Each row is a point on a landscape with many valleys, with its height.
A ball rolls from a point to the lowest of its 2 nearest points, and stops where none of them is lower. Distance is the straight distance between rows; heights are no part of it.
q199 (h 20.8): [ 14 -15  13   0 -13 -16  41 -18  13   2  34  -7  -4   4   5 -22 -23  17
   7 -30 -15   5  -8   3 -12 -36   2  20  43  -8]
q233 (h 39.7): [ -4  -9  11  -8  -9  23  17  15   0  -9   6  -2   1  24  -8 -15 -26  -8
  10 -13  -6  24  27  14  16  -5   2  -6  31  -5]
q723 (h 64.2): [ -6  18   5  -6   0  13  -1   2   4 -18   4  12   1 -33 -14   4  25   3
  -4  -4   4 -14  -2  10  -1   8  -2   6  18 -12]
q605 (h 30.8): [-10  13  22 -17  33  19  -7  27 -13 -24 -26 -10  -2 -27 -33  12  17  11
  18  23  22   3   0  42   6  35  -9 -11 -28  -2]
q253 (h 10.6): [ 12 -27  -2   9 -10 -25  23  -6  -9  18  17 -22  -7  32  11 -11 -35  -1
   3 -20  -5  14 -13  -9  -6 -30   6 -11   9   1]
q152 (h 41.3): [  3 -14  12 -21 -14  -1  14 -18   4  -4  -4 -34   0  31  11   5 -39  -1
 -23  32  -5  63   8 -21   5  -2  35 -26 -34  26]
q695 (h 15.3): [-17  -8 -36  33 -13  -7  -3  18 -11   5  18  18   3  26  24 -12  26 -19
  18 -18 -17 -24  18   1  20   4  -7   2  18  -4]
q886 (h 15.0): [ 22   1   3  14 -19 -35   9   2   4   1   0 -28 -11  15   4  -3  -5  11
 -11  -7 -13   5  -2 -23  -5   5  23 -48   0   5]
q477 (h 79.9): [ 14  37  18  15  -2   7 -15 -39  29  12  -4  -8 -40 -48 -43 -14  -3  52
 -23  41 -13  14 -29  -7  16  17   1   6 -21  32]
q957 (h 49.2): [-21  20  -8   3  19  -7 -26  22 -25 -13 -39   1 -15  -5 -13   5   3  -8
  12  -8  50 -31 -39 -19   8  27  17  -6  -1 -16]
q333 (h 40.7): [ -4   3  31 -41   7  21  13  13 -11 -18 -17 -30   2  29  -8   4 -41  -7
  -8  31   7  60  30  11  11  14   6 -18 -19  22]
q467 (h 43.1): [ -9 -17 -16  28  29 -29  -1  27 -21  21 -26 -11  -6  42  16   2 -20 -28
  22 -25  15  -9 -22 -28   2  -5  10  -9 -13  -3]
q875 (h 14.9): [-12 -10 -19   7 -15   6   0 -35   1   4  -8 -33  -4  23  -1  11 -20 -12
   0   3  39  13 -26 -20   0 -37  20 -29 -25  14]
q41 (h 21.4): [ -1 -32 -10  -5  -8 -11  33 -24   4  18  35   7   2  11  12 -18 -34  -6
  11 -23  -6  -2   2  16  -1 -41  -9  39  37 -15]
q298 (h 63.9): [-14  -3  13 -26  22  27   9  -8 -12  -9 -24  -4  -1   2 -17   6 -39 -20
   0 -14  43  23 -25  -2   0 -26   3  24   0  -3]
q483 (h 67.6): [ -2  21  18   3 -13  -6  19   0   2 -31  -6  -5 -24   1 -18 -19 -18  23
   0 -10  24 -15 -25 -12  15   6  16  -5  40  -8]
q993 (h 41.7): [-10 -16 -23  -2   8  -1  -4 -19  -4  25 -23 -13   3  41   2  16 -23 -41
 -10   1  18  15  -2 -11   0 -21   9 -22 -52  14]
q282 (h 50.2): [ 20 -11  23 -33   7  11  -2 -12  15   3  -9  -3   8  -2 -25  17 -16 -13
 -28  37 -26  33  38  30  -3  -8   4 -16 -40  32]
q51 (h 62.3): [-31  18  12 -25  19  50   0  11  -7 -26 -10   7   3 -28 -29   2  -4 -10
  20  -4  35   9   5  20  16  10 -11  26  14  -8]
q531 (h 42.3): [-20 -17 -29  16  22  -7   0  -1 -15  30 -24  -7   1  49   7   9 -23 -45
   9 -15  29  -1 -18 -16   3 -22   2  -7 -28   2]
q958 (h 54.3): [  1  22 -35  11 -45  20  -9 -59  24   3  21  24 -11 -45 -15  11  41  26
 -20  20  12 -19 -17  -3   7  -9  -7 -14   6  -2]
q190 (h 49.8): [ -8 -19 -50  15 -10 -16 -15 -16  -5  25  31  20  14 -11  40   1  34  -6
   6 -19   1 -29 -19  -8 -20 -33 -26  36  -3  -6]
q878 (h 20.7): [ 11  -9  10  17 -20 -27   8  32  -9   7 -17 -34 -12  44   9 -15 -27  25
  10 -11 -29   5   4 -41   7  28  27 -43  16  -3]
q50 (h 35.6): [ -5 -11  -1  -5  20   5 -12  35  -6   6 -15   4  22  22  -5  14  20 -24
  11   4  -6  -1  36  38   0  16 -12 -23 -15  -8]
q956 (h 42.2): [ 26 -15   0  -4  -5   3  -7 -33  26  19   7  -2  11 -16 -20   9   2   0
 -35  28 -29  26  18   7   5 -21  20 -20 -32  46]
q200 (h 12.9): [ 12  -9  34 -32  33  -3  -4   0   4   3 -33 -14   2 -11 -11  14 -40  -1
 -18  28  -2  39 -13 -11 -10  -8  17   6 -45  21]
q351 (h 73.1): [-10  54  36  -6 -21  15  19 -42  29 -12   8  -1 -43 -41 -33 -22  -9  44
 -10  15   3   4 -22   8  19  23  -8   7  12   5]
q992 (h 19.7): [ 22  -2 -24  26 -32 -37   1 -14   9  15  20 -15  -5  15   8   6  23  10
 -16  -7 -24 -12   2  -9   1   6  12 -53   0   9]
q573 (h 76.5): [  1  41  32   1 -13   8   8 -51  27  -7  -2 -15 -48 -38 -32 -19 -21  51
 -15  30  13  14 -45  -8   8  12   0   7 -10  15]
q263 (h 13.8): [-19   2 -18 -11  10  43 -25 -23  -5  14 -10  15   7 -21 -22  25   6 -29
  -9   0  30  11 -15   5   4 -16  -9   8 -28   3]
q238 (h 30.0): [-21  31 -16  -3  10  17 -29  10 -18 -12 -20   0  -9 -30 -30  21  25 -11
   6  20  37 -25 -24   2  21  38  -4 -19 -35  -1]
q370 (h 54.4): [ -9  22  14  -9  -2  35  10 -36  18  -8   7   6 -12 -48 -25   1   0  16
  -8   1   9  17 -11   5   1  -3  -5  13   8  -1]
q411 (h 72.5): [ 13  25 -21  -2 -31 -14 -26 -10  14   1  16  45   5 -27  16   3  67  26
 -20  15   1 -51  -4 -10  -8  22 -18   5   3  -9]
q799 (h 34.0): [ -4  -4  20 -12  33   8 -13  34  -9  -9 -24 -10  11   1 -19  22  23  -5
  11  15  10   5  20  37   0  23  -2 -21 -28  -3]
q876 (h 29.8): [  4 -15 -29  -7  14  -8 -31   3   1  24  20  29  31 -21  35  10  45 -15
   2  -6 -17 -24  11   8 -25  -9 -31  42 -18  -8]
q816 (h 39.4): [  3   5 -40   2 -16 -23 -25   2   3   2  37  28  26 -25  50 -12  51  14
   1  -9 -12 -44  12 -11 -20  -2 -30  43  -1 -11]
q673 (h 43.4): [-34  16 -19  13  26  18 -25  38 -21 -14 -31   4   5   9 -12  18  34 -24
  19   5  32 -25  14  15  23  29  -5 -16 -12  -6]
q398 (h 38.9): [ -8 -14   0   7  -1  11   2  31  -8  -7   5  14   7  24   2  -9  -2 -22
  19 -15 -12  -2  24  19  17   4  -5   5  25 -12]
q61 (h 36.8): [-18  17 -22  28   3  -1 -20  38 -16  -9 -21   3  -4  32  -8  10  42 -14
  13   8  15 -38  22  11  27  44   1 -36  -1  -7]
q175 (h 67.2): [ -2   2   2  25  -5  -3  -1  25 -16 -36  -9  15 -22  20  -1 -19  -3  -1
  15 -22  14 -31 -20 -10  17   3  13  15  45 -20]
q630 (h 8.8): [ 37  -8  16  -1  -4 -12  10 -13  32  14  15   8  14 -26  -4   5  22   9
 -20   8 -52   7  27  27 -12  -3  -1 -17  -3  19]
q997 (h 42.4): [-24  27 -12   0   4  11 -17  15 -21 -21 -18   4 -13 -11 -25   7  19  -9
   6   3  42 -28 -20   2  27  29   3  -9   5 -10]
q317 (h 17.6): [ 25  22  -9   5  -9 -24 -25  10  -4  -7  16  29   8 -12  25  -3  42  28
 -12  -8   6 -48 -31 -23 -32   9 -22  44  11 -18]
q614 (h 10.0): [  8 -31  11 -14  -8 -13  23   5 -12  20   6 -21  -6  48   5 -15 -58  -9
  -6  -9 -17  31  10  -6  -1 -19   6  -6   9   2]
q524 (h 64.4): [  0 -12  22 -11  18 -22  13  26 -12  -4 -28 -29  -5  23   5   0 -38  -6
   7 -11   8  23 -17 -29  -7  -7  25 -16  -5  -4]
q365 (h 17.7): [ 27  10  22   4 -14 -50  20  14   9 -12 -17 -25 -18   6   0  -9 -18  31
  -7   5  -4  -2 -16 -36  -6  23  33 -41   6  -3]
q100 (h 49.6): [  8   0  15 -15  -7  19   1 -17  12  -6   5 -15   5 -11 -24   9  -3  -1
 -22  36 -18  41  34  19  16  11  15 -36 -39  43]
q500 (h 18.9): [  3 -14  25  -3   2 -15   3  43 -15   7 -31 -35   5  46  11  -4 -30  12
  11   5 -22  28  16 -27   4  29  24 -41  -6  -1]
q421 (h 53.8): [ -5  21  -8   0   0  40  -2 -32  11  -2  12  27  -4 -47  -4   5  25  17
  -3   2  18  -1 -18 -15 -18  -9 -19  39  22 -29]
q680 (h 59.0): [-31   7 -12 -20  10  45 -10  -3   3 -12   2  28  21 -31  -5   3  25 -16
  13  -3  25  -4  11   9   4  -2 -20  34  19 -25]
q659 (h 23.0): [  3 -18  -6 -31  14  16 -12 -13  17  20  -2  30  24 -15  -7  17   2 -35
  -6   8 -15   0  28  32 -13 -14 -24  28 -16 -13]
q437 (h 22.8): [-12  -8   3 -38  15  31  10  -6   7  -3  -4  21  18  -6 -12   4 -21 -32
   5  -8  11   6  20  24  -2 -16 -17  40  14 -23]
q511 (h 24.5): [-15 -16 -26 -14  11   9 -13  -5  -3  21   4  29  24  -3   6  13  16 -41
   1  -9   3 -11  13  17  -7 -19 -26  29 -11 -12]
q194 (h 12.1): [ 14  -7   8  -4  -6  -9  15  12  11   1  19  -1  14   0   1  -4   8  -3
  -2 -10 -25   6  23  19  -3   2   0 -11  17  -3]
q556 (h 66.1): [ 10   4  12  24 -21 -16  10  12  -8 -36  -9   4 -34  32  -5 -26 -23  19
  19 -16  15 -24 -27 -24  20   4  24  -5  52 -14]
q739 (h 22.0): [  2  -6  19 -40  22  26  -1  -8  11   4 -13  15  16 -14 -22  15 -18 -24
  -8   9  -1  12  24  32 -12 -10 -17  22 -13  -5]
q759 (h 25.4): [ 15 -15   6  26 -10 -26   0  35 -21  12  32   2   7  36  26 -22   0  10
  23 -16 -46 -15  30  11  -1  22  -1  -3  32  -2]
q84 (h 21.1): [  4   1  22 -40   2  27  25 -24  28  -5  -1   7  10 -16 -21   0 -26 -11
 -12   9 -13  29  36  30  -5 -11  -7  11   1   2]
q35 (h 10.1): [-17 -25 -39  54 -27  -8   4  -1 -26  13  41  24 -12  30  49 -22   2   0
  30 -20 -21 -24  19   3  22  -8  -6  22  30  -1]
q324 (h 50.9): [ 20 -19  32 -25  14  -9  13  -4  12   8 -10  -5   3  -5  -6   3 -28  -5
 -21   0 -18  23  -3   6 -18 -20   0   1 -14  11]
q616 (h 40.3): [ -9   0  20 -32   2  30  18   9  -3 -18  -7 -10   3  13 -19  -1 -35 -15
  -1   4   8  37  30  18  14   0   4  -4   1   7]
q979 (h 20.0): [-25   4 -45  46 -28  23  -7  14  -9 -10   1  23  -9  33   8  -5  30 -16
  20 -12 -10 -26  29  -4  41  15  -6 -17  25  -7]
q12 (h 20.2): [  8 -11  14 -33 -10  22  25  -6  18   7  14   5  17  10 -11  -6 -20 -12
  -3   6 -23  27  57  33   1  -3  -7  -9  10  -7]
q536 (h 19.4): [ 26  -2  24   9  -6 -31  29 -28  22   0  26  -6  -8 -11   8 -12  -8  31
 -11 -25 -21  -8 -35  -3 -34 -27  -6  25  33  -6]
q445 (h 44.1): [  4  -9   7   9  33 -36  -8  44 -18   4 -27 -12   2  18  11   0 -12 -17
  17 -21  10 -14 -23 -18 -14   6  14  -2  -1 -10]
q850 (h 64.1): [ -5  -7  24 -22  16   0  17   5  -8 -17 -27 -22  -6  18   0  -3 -55  -8
   0 -11  27  35 -26 -21   2 -23  18   9   1   1]
q554 (h 63.5): [-27  -2   6 -14  20  36  -2  16 -12 -15 -18   8   1   4 -16   3 -17 -28
  17 -24  33   6  -7   9  14 -14  -2  28  20 -10]
q777 (h 17.4): [  4   3 -11   3 -12 -10  10   0  16 -13  28  15  19 -22  17 -12  33   6
   7  -9 -21 -17  19  12  -8   2 -12  18  26 -19]
q196 (h 13.4): [  7  -8  20 -12   9 -12   7 -14   6  -6 -24 -27  -7  -9  -2   7 -36  13
 -16  22   8  41 -25 -27   0 -14  33 -12 -41  23]
q882 (h 68.1): [-15  13 -13   3   3   8 -19  19 -10 -20  -3  20   8 -10  -1  -3  33  -6
   8  -9  14 -31  -6   4   3   4  -7  23  22 -19]
q781 (h 9.3): [ 10 -15   1  -8   3  -7  10  -4   9  10  17  13  13  -6   7   1   4 -10
  -5 -20 -13  -3  -6  10 -15 -18  -8  22  11  -6]
q586 (h 56.1): [  6  -6 -35  12 -11 -13 -24 -13   7  15  19  23  13 -24  16  15  52  -3
 -13  -8 -16 -22  -8  -1 -16  -8 -11   7  -9   0]
q970 (h 65.1): [ -1  -2  -3  32 -21 -10   6   6 -12 -23 -22 -21 -36  45   2 -13 -38  15
  26 -12  23 -13 -26 -39  25   2  30 -26  28  -9]
q546 (h 69.5): [-16  14 -36  -2 -18   2 -33  10   9 -11   7  29  21 -28  16   3  82   2
   2  17  -3 -42  30  13  -4  20 -24  -2  -5 -13]
q885 (h 41.5): [  0 -18  -5 -21  -3  -1   0 -24   2   6 -17 -25   1  39   1  14 -42 -29
 -19  28  10  44   2 -17  -2 -18  23 -15 -51  28]
q713 (h 17.0): [ 17  -5  25   2   3 -39  17  -5   3  -6 -19 -21 -16  -2   8  -5 -30  22
  -2 -11  10   5 -45 -29 -21 -19  23 -12   7  -5]
q784 (h 12.2): [  7   2 -10  -5 -10 -13  11  -5  15 -20  36  18  26 -25  37 -33  27  20
  14  -9 -20 -30  22  -7  -9  -2 -22  55  36 -26]
q352 (h 23.4): [ -1  18  25 -10   0 -17   9  36 -10 -22 -25 -38 -19  10  -7   1 -21  24
   9  24  10  16   8 -19  19  46  33 -45 -20   4]
q669 (h 11.4): [-12 -20 -47  48   0 -21  11  -5 -16  41  13  -5  -2  48  24   3   0 -24
   9 -21   0 -18  -8 -10   8 -14  -9 -15  -7  10]
q336 (h 19.6): [ 12  17  31  -2 -14  -5  16  31   3 -26   3 -15  -5   7 -17 -12   3  27
   5  12 -15   5  31  19   9  34  10 -40  30  -4]
q705 (h 23.1): [ 20  16   0  10   1 -44 -17  27  -8 -14   5  14   9   0  21  -6  30  11
  -3 -16  -2 -51 -23  -3 -22  19  -6  19  17 -16]
q427 (h 25.2): [ -9   6  21 -16  26   0   0  35 -14 -19 -29 -28  -3   5 -10  10 -13  -3
  11  15  19  18   5   0  11  27  18 -28 -23   7]
q547 (h 44.6): [-18  -3 -45  13 -18 -16 -17   3 -10  -7  29  23  13  -7  47 -26  36   5
  16 -21   6 -46   1 -16  -4 -17 -24  55  15 -16]
q684 (h 60.8): [-22  14  17 -28  30  57   5 -10   7  -9  -4  22   9 -41 -17   6   0  -4
  11   0  24   9   5  10  -7   1 -21  46  15 -25]
q231 (h 12.0): [ 10  -3  37 -25  47  20 -17   4  -2   8 -34  -1  -3 -31 -24  17 -23   0
 -16  25   8  25 -15   0 -13  -2  -4  17 -38  18]
q609 (h 23.2): [ 11 -20   9  26 -10 -22   4  35 -22  15   6 -15  -5  42  14 -19 -20   9
  17 -20 -38  -5   8 -13   7  21   9 -19  28   2]
q507 (h 18.8): [-11  -8 -10 -23   3  22  -1   5  -6  15 -17   2  11  38 -15  12 -27 -50
  -5   8  -1  17  44  32   3  -5 -17 -11 -26   1]
q864 (h 11.9): [  7  -9   4   8   3 -26  11  11  -7  -2   2 -12  -3  12   3  -8  -9  -1
  -2 -25  -2  -4 -19  -8  -8  -9   9  -8  16  -6]
q246 (h 16.2): [-16 -12 -10  11  -7   9   5   8 -10  18 -24 -33   2  58  10   3 -29 -12
   4   0  -1  30  16 -32  17  16  17 -34 -21  14]
q31 (h 11.3): [ -7 -13 -22  22 -16  -9   5 -28   0   9  17 -18  -3  15   5   2 -12  -1
  15 -20  26 -17 -44 -11  -4 -50  -6  -3  23  -2]
q495 (h 50.6): [ 23 -12  40 -36  28   6   0 -10  21  10 -22   2   0 -13 -24  14 -31  -5
 -28  28 -26  26  16  22 -16 -16  -6  13 -27  23]
q48 (h 45.8): [ -9   5  14   3  34 -18 -18  48 -23 -21 -41 -10  -9   8  -7   3  -2 -13
  20  -9  30 -19 -24 -12   2  19  14  -5   3 -16]
q666 (h 46.9): [ 14   4   1  12 -23  10  13 -52  28   2  14  -3  -6 -31 -15   2   2  24
 -20   1  -7  13 -15   3 -10 -33   2  -7   7  13]
q803 (h 29.5): [-26  19 -16  23  -9  23 -13  26 -18 -14 -23 -17 -11  33 -14   9  14 -14
  14   9  15 -11  28   0  41  47  11 -45  -4   8]
q259 (h 27.0): [-11  20  30 -22  25  17   3  17  -9 -25 -22 -23  -7 -26 -24   5 -14   3
   6  15  25  22 -11  10  13  22   3  -9 -22  11]
q258 (h 18.1): [ 27 -15  20   7  -6 -38  23 -17  14   3  12 -20  -9  -6   7  -6 -16  23
 -10 -14 -14   5 -34 -16 -27 -27  10 -13  13   6]
q197 (h 20.6): [ 13  25  32 -10  -7 -42  22  17   7 -19 -24 -26 -28  -9  -5  -5 -27  40
  -6  33  -1  10 -11 -27   7  38  40 -38 -22   4]
q785 (h 41.0): [ -9   6  17 -32 -16  21  20 -14  -8 -21  -5 -34  -1  30  -1  -5 -44  -5
  -9  25  13  67  14 -12  21   6  25 -14 -13  29]
q311 (h 19.0): [-28  15 -24  -3  10  33 -30  -7 -14   2 -13   3   3 -24 -22  28  27 -26
  -4   7  33  -1 -11   8  19  17  -1 -13 -38   9]
q115 (h 15.6): [ 23   2  13   7  10 -40  -2  20  -1  -2   0  -1   3  -6   8  -2  13   8
  -4 -19 -12 -22 -24  -5 -25   5   5   7  13 -10]
q410 (h 64.3): [  7  22 -30   3 -39  -3 -17 -35  12   6  14  40 -12 -30  -4   6  53  30
 -24  23  18 -44 -25 -11  11  17 -10 -14  -2  -2]
q636 (h 24.2): [-24   6 -22  42 -22  43  -9  21 -14 -12 -13   3 -14  40  -3   4  11 -13
  22  -6  -3 -11  31  -1  47  28   3 -33  15   1]
q91 (h 52.4): [ 19 -17 -31  17   1 -18 -31 -22   2  29  26  24   9 -26  29  16  34   4
 -10 -12  -9 -19 -35 -11 -36 -27 -18  30  -6  -3]
q514 (h 33.8): [ -4 -10 -35   9   4 -35 -19  14 -14  18  39  24  27  -3  54  -8  34  -7
   9 -17 -17 -36  13   8 -15  -8 -21  45  -6   1]
q382 (h 47.4): [-28 -17 -61  21 -18 -12  -2 -13  -6  16  40  27  12   1  46 -20  34 -10
  14 -16   2 -31  13  -1   7 -21 -19  35  11  -3]
q22 (h 12.3): [-10 -23 -17  44 -16   8   3  18 -24  15  21  17  -6  43  27 -17  -6 -10
  29 -20 -35 -14  26   5  23   9  -6   3  29  -3]
q6 (h 26.9): [  2 -19 -23 -12  18  21 -35 -10   4  32   5  43  24 -25  13  24  31 -29
  -8   4  -9  -9   5   7 -25 -18 -32  44 -19 -15]
q558 (h 9.5): [ 18 -20  37 -34   4 -10  27  17   0   6  -1 -14   2  32  -5  -9 -55  -6
 -12   3 -28  36  26  13 -12 -10  -7  -2   8   1]
q742 (h 41.6): [ 23 -16  12  -9 -13  -5   9 -30  17   6   5 -20   2   8  -6   4 -22   0
 -32  25 -22  44  13  -6   1 -17  25 -31 -34  37]
q255 (h 9.7): [  3   0  43 -22  46   8 -13  24 -10  -1 -30   1   7 -20 -14  16  -7  -5
   3   2  13   9 -20   8 -21   6  -1  14 -13  -5]
q374 (h 14.7): [  3   8   8  -3  12 -14 -10  -5  -4  -6 -29 -19 -17 -29 -12   9 -19  16
  -6  18  21   8 -36 -30  -4   9  30 -14 -37  13]
q940 (h 51.4): [  3  15  -2   7  -2  22  -2 -35   6   2   3   7 -16 -33 -13   9   2  22
  -7  -6  30  -3 -46 -16 -22 -27 -10  23  21 -13]
q537 (h 7.8): [ 17  31  20   2  19  -5 -16  16  -8 -10   2  24  -1 -20  11  -1  25  23
  -5 -10   7 -33 -36 -19 -39   8 -17  56  22 -31]
q747 (h 30.9): [  0 -14 -26  40  -2 -44  -6  27 -29  15  41  13   8  28  54 -16  13   3
  13 -22 -27 -34  19   9   0   7  -5  24  13   7]
q43 (h 9.6): [ -9 -28 -32  39  -2 -19   9  -8 -16  21  13  -9  -8  40  20  -5 -19 -13
  22 -25  17 -15 -24  -8   8 -33  -2  -1  15   1]
q149 (h 16.0): [  6   2  16  -5   9 -41   7  11   1  -3 -36 -25 -17 -13   4  11 -28  23
   0   6  18   8 -40 -46 -15  -2  41 -14 -26  -5]
q930 (h 58.8): [ -8  41  17  -7  -4  22   5 -20  20 -13   6  17 -17 -53 -22  -5  21  29
  -5  12   4  -9 -11   9   2  22 -11  14  17 -12]
q653 (h 64.5): [ -5 -15  10  18   2  -5   6  29 -21 -11 -28 -22 -20  42   6 -11 -43  -1
  22 -19   9  11 -14 -31  15  -1  24 -12  17  -6]
q484 (h 12.4): [  8  28  36  -6  37   3 -16  31  -5 -18 -10  17   8 -27  -2   7  30  26
  10   5  12 -32 -19   6 -36  24 -19  46  17 -31]
q877 (h 8.7): [ 22  -5  60 -25   9 -11  36  20  15  -7  -3 -19   1   8  -4 -10 -28  18
 -12   6 -36  38  27  17 -11   4   2 -19   9   7]
q181 (h 62.4): [ -4   8 -41   9 -20  -8 -26  -3  11   9  13  21  14 -16  13  16  69 -11
 -10   5 -15 -31  22  11   5  11  -9 -21 -10  -2]
q889 (h 14.1): [-11 -15 -38  19   2 -13  -1  -5  -8  32  14   7  12  22  18   6  14 -35
  -3 -17  -6 -10   4   9   4 -16 -11 -10 -11   4]
q883 (h 68.6): [-15   2  -4  19   8   3 -21  42 -20 -32 -12  24  -2  17  12 -10  17 -16
  25 -20  10 -35  -8   4  10   0  -2  39  28 -25]
q809 (h 10.4): [ 11  13  62 -21  16  -2  24   9  15 -19 -12 -24 -11 -19 -12  -6 -15  27
 -11  26 -22  41  19  24   2  13   8 -21 -11  21]
q657 (h 45.4): [ 22   1   4  14   0   8  -9 -38  26  14  -3  -3  -8 -36 -24   6   1  29
 -29  17 -10  16 -21  -9  -6 -20  11  -8 -16  32]
q210 (h 7.2): [ 12  -8   5 -13   8   5  11 -25  18   9  26  22  16 -31  19  -5  14   8
   1 -14 -17  -6  -5  -3 -27 -22 -21  54  23 -17]
q424 (h 18.2): [ -2 -18  -4  -7  -1   8   5  17 -10  26  -2   0  12  48   0  -1 -17 -31
   5   0 -19  10  37  19   6   6  -9 -21  -7   1]
q928 (h 75.7): [  2  15 -38   1 -33 -25 -20  11   9 -15  22  32  19 -12  34 -12  68  12
  -4   2 -12 -51  18  -2  -4  16 -24   7  10 -13]
q21 (h 29.2): [-14  19  10 -25  24  39 -15  -3 -13 -13 -17 -11  -6 -34 -33  17  -7 -12
   7  23  27  25 -15  14  18  19  -7   2 -46  22]
q687 (h 40.2): [-11  27 -20  -2 -28  25  -2 -20   8 -19  15 -10  -6 -32 -28   9  30   0
  -9  25   3  11  25  22  35  25   8 -44 -27  21]
q528 (h 13.5): [ -6   3 -20  15 -24  11   1 -39   8  -5   5 -20  -7  -5 -11  13  -9   6
   1  -3  40  -7 -39 -13  -6 -36   5 -18   5   6]
q290 (h 7.9): [ -9   4 -30   7  -6  40 -24 -36   2  16   7  19   2 -37 -13  22  29  -4
 -12   2  24   2 -24  -6  -6 -23 -12  13 -10 -10]
q965 (h 17.9): [  5 -15 -37  24 -25 -26   1 -17   5  26  30   0   5  11  19   3  27 -10
  -8 -18 -21 -12   5   4  -1 -13  -1 -23  -1   5]
q219 (h 43.6): [ 20  -4  -5   1  14  25 -27 -31  19  27  -6  10   8 -38 -38   8   8  10
 -32  30 -15  20   4   6   2 -16   8   4 -32  42]
q162 (h 13.9): [ 11  18  49 -10   6  -3  27  17  21 -25   0  -9  -7 -18 -17 -12   4  37
   1  14 -21  14  30  36  -4  24   0 -23  16  -1]
q612 (h 19.5): [  4 -13  -5 -38  -6  15   9 -10  12   9  -2   8  14  12 -18   5 -31 -38
  -7  17 -21  18  57  43  -9  -7 -21   4 -12  -6]
q932 (h 56.4): [-19  19 -14 -14   1  47  -8 -21  11 -17  12  31   9 -47   8 -10  39   6
   8   5  21 -12   8 -17 -10   4 -26  48  33 -39]
q969 (h 52.8): [  7  15  23   2  10  33  11 -49  20   9   2   2 -16 -38 -18   6 -10  26
 -14   1   8  19 -31  -8 -19 -28  -8  34  13   0]
q949 (h 34.8): [ 10 -11 -23  29   4 -56 -11  26 -14  32  35   6  17  22  49   1  32  -6
   1 -15 -39 -27  22  16 -14  17 -13  -4 -11  13]
q812 (h 17.2): [  2 -22  -4   7  -4 -10   8  14 -15  35  -6 -22   3  60  11  -3 -29 -17
   2 -10 -23  15  18 -12   5   9   3 -33 -15  10]
q371 (h 27.9): [ 11 -20 -11  15 -12 -32  10  13  -9  16  48  12  16  12  36 -22   3   0
  12 -19 -34 -12  32  18  -5   1  -4  19  28  -6]
q641 (h 9.1): [ -1 -13  -9 -17  12   8   9 -19   9  -3  34  22  28 -24  34 -31  12   2
  17 -11  -7 -19  11 -10 -14 -17 -26  77  30 -29]
q82 (h 13.0): [ 32  -9  13   4  -5 -33   4  15  14   8  28   2  17  -8  10   3  25  10
  -7  -3 -50  -4  23  22 -19   7  -1 -18   3   6]
q373 (h 48.7): [ 13   7 -18  18 -27  18  -7 -63  27   9  16   6  -7 -37 -14  11  18  30
 -14   9  12 -11 -29 -11 -13 -31  -6  -3   9   1]
q768 (h 5.6): [  8  14  41 -11  47   9  -6  24 -10  -8 -20   7   0 -28  -8   7   3   8
   2  -7  12  -9 -36  -2 -37   7  -9  42  11 -22]
q85 (h 8.0): [ -7 -26 -29  60 -18 -18   7   0 -26  13  24   5 -21  46  33 -16 -13   0
  29 -23  -5 -28 -13 -10  14 -17   3   8  32   0]
q59 (h 47.5): [  0  17  -4  -4 -24  26   4 -38  19 -13  18 -16 -11 -35 -34  -1  11  11
 -21  30  -8  31  14  13  26  13  17 -28 -33  43]
q144 (h 69.7): [ -5  40  34  -6 -14   2  34 -23  21 -27   0  -3 -25 -24 -20 -22 -14  37
  -8  -5   9   0 -12   4   7  10   4  -1  39  -4]
q499 (h 37.3): [-14  -5  -8  16  21  -1 -10  33 -14   3 -14   5  11  31   2   3   9 -33
  15 -14   4 -10   8   8  11   7  -3 -12  -2  -4]
q621 (h 32.2): [-12  15   3 -17  -3  33  -6 -10   0 -12   2 -10   1 -30 -27  14  11 -11
  -3  20  13  22  15  19  23  13   3 -23 -32  22]
q227 (h 15.5): [-13 -14 -16  11 -15   1  10 -13  -4   8 -12 -35  -2  51   8   4 -37 -11
   5   1  23  29  -5 -29   9 -20  22 -29 -19  12]
q744 (h 18.0): [  6 -17  21 -15 -10  -3  10  21 -12  19 -13 -30  10  55   6  -9 -42   1
  -8   7 -32  34  26 -10   1  16   9 -36 -11  10]

For each start below, name the point where the ball stops.
q84 => q85
q199 => q768
q970 => q940
q373 => q886
q48 => q886
q495 => q886
q609 => q85
q499 => q886
q673 => q85
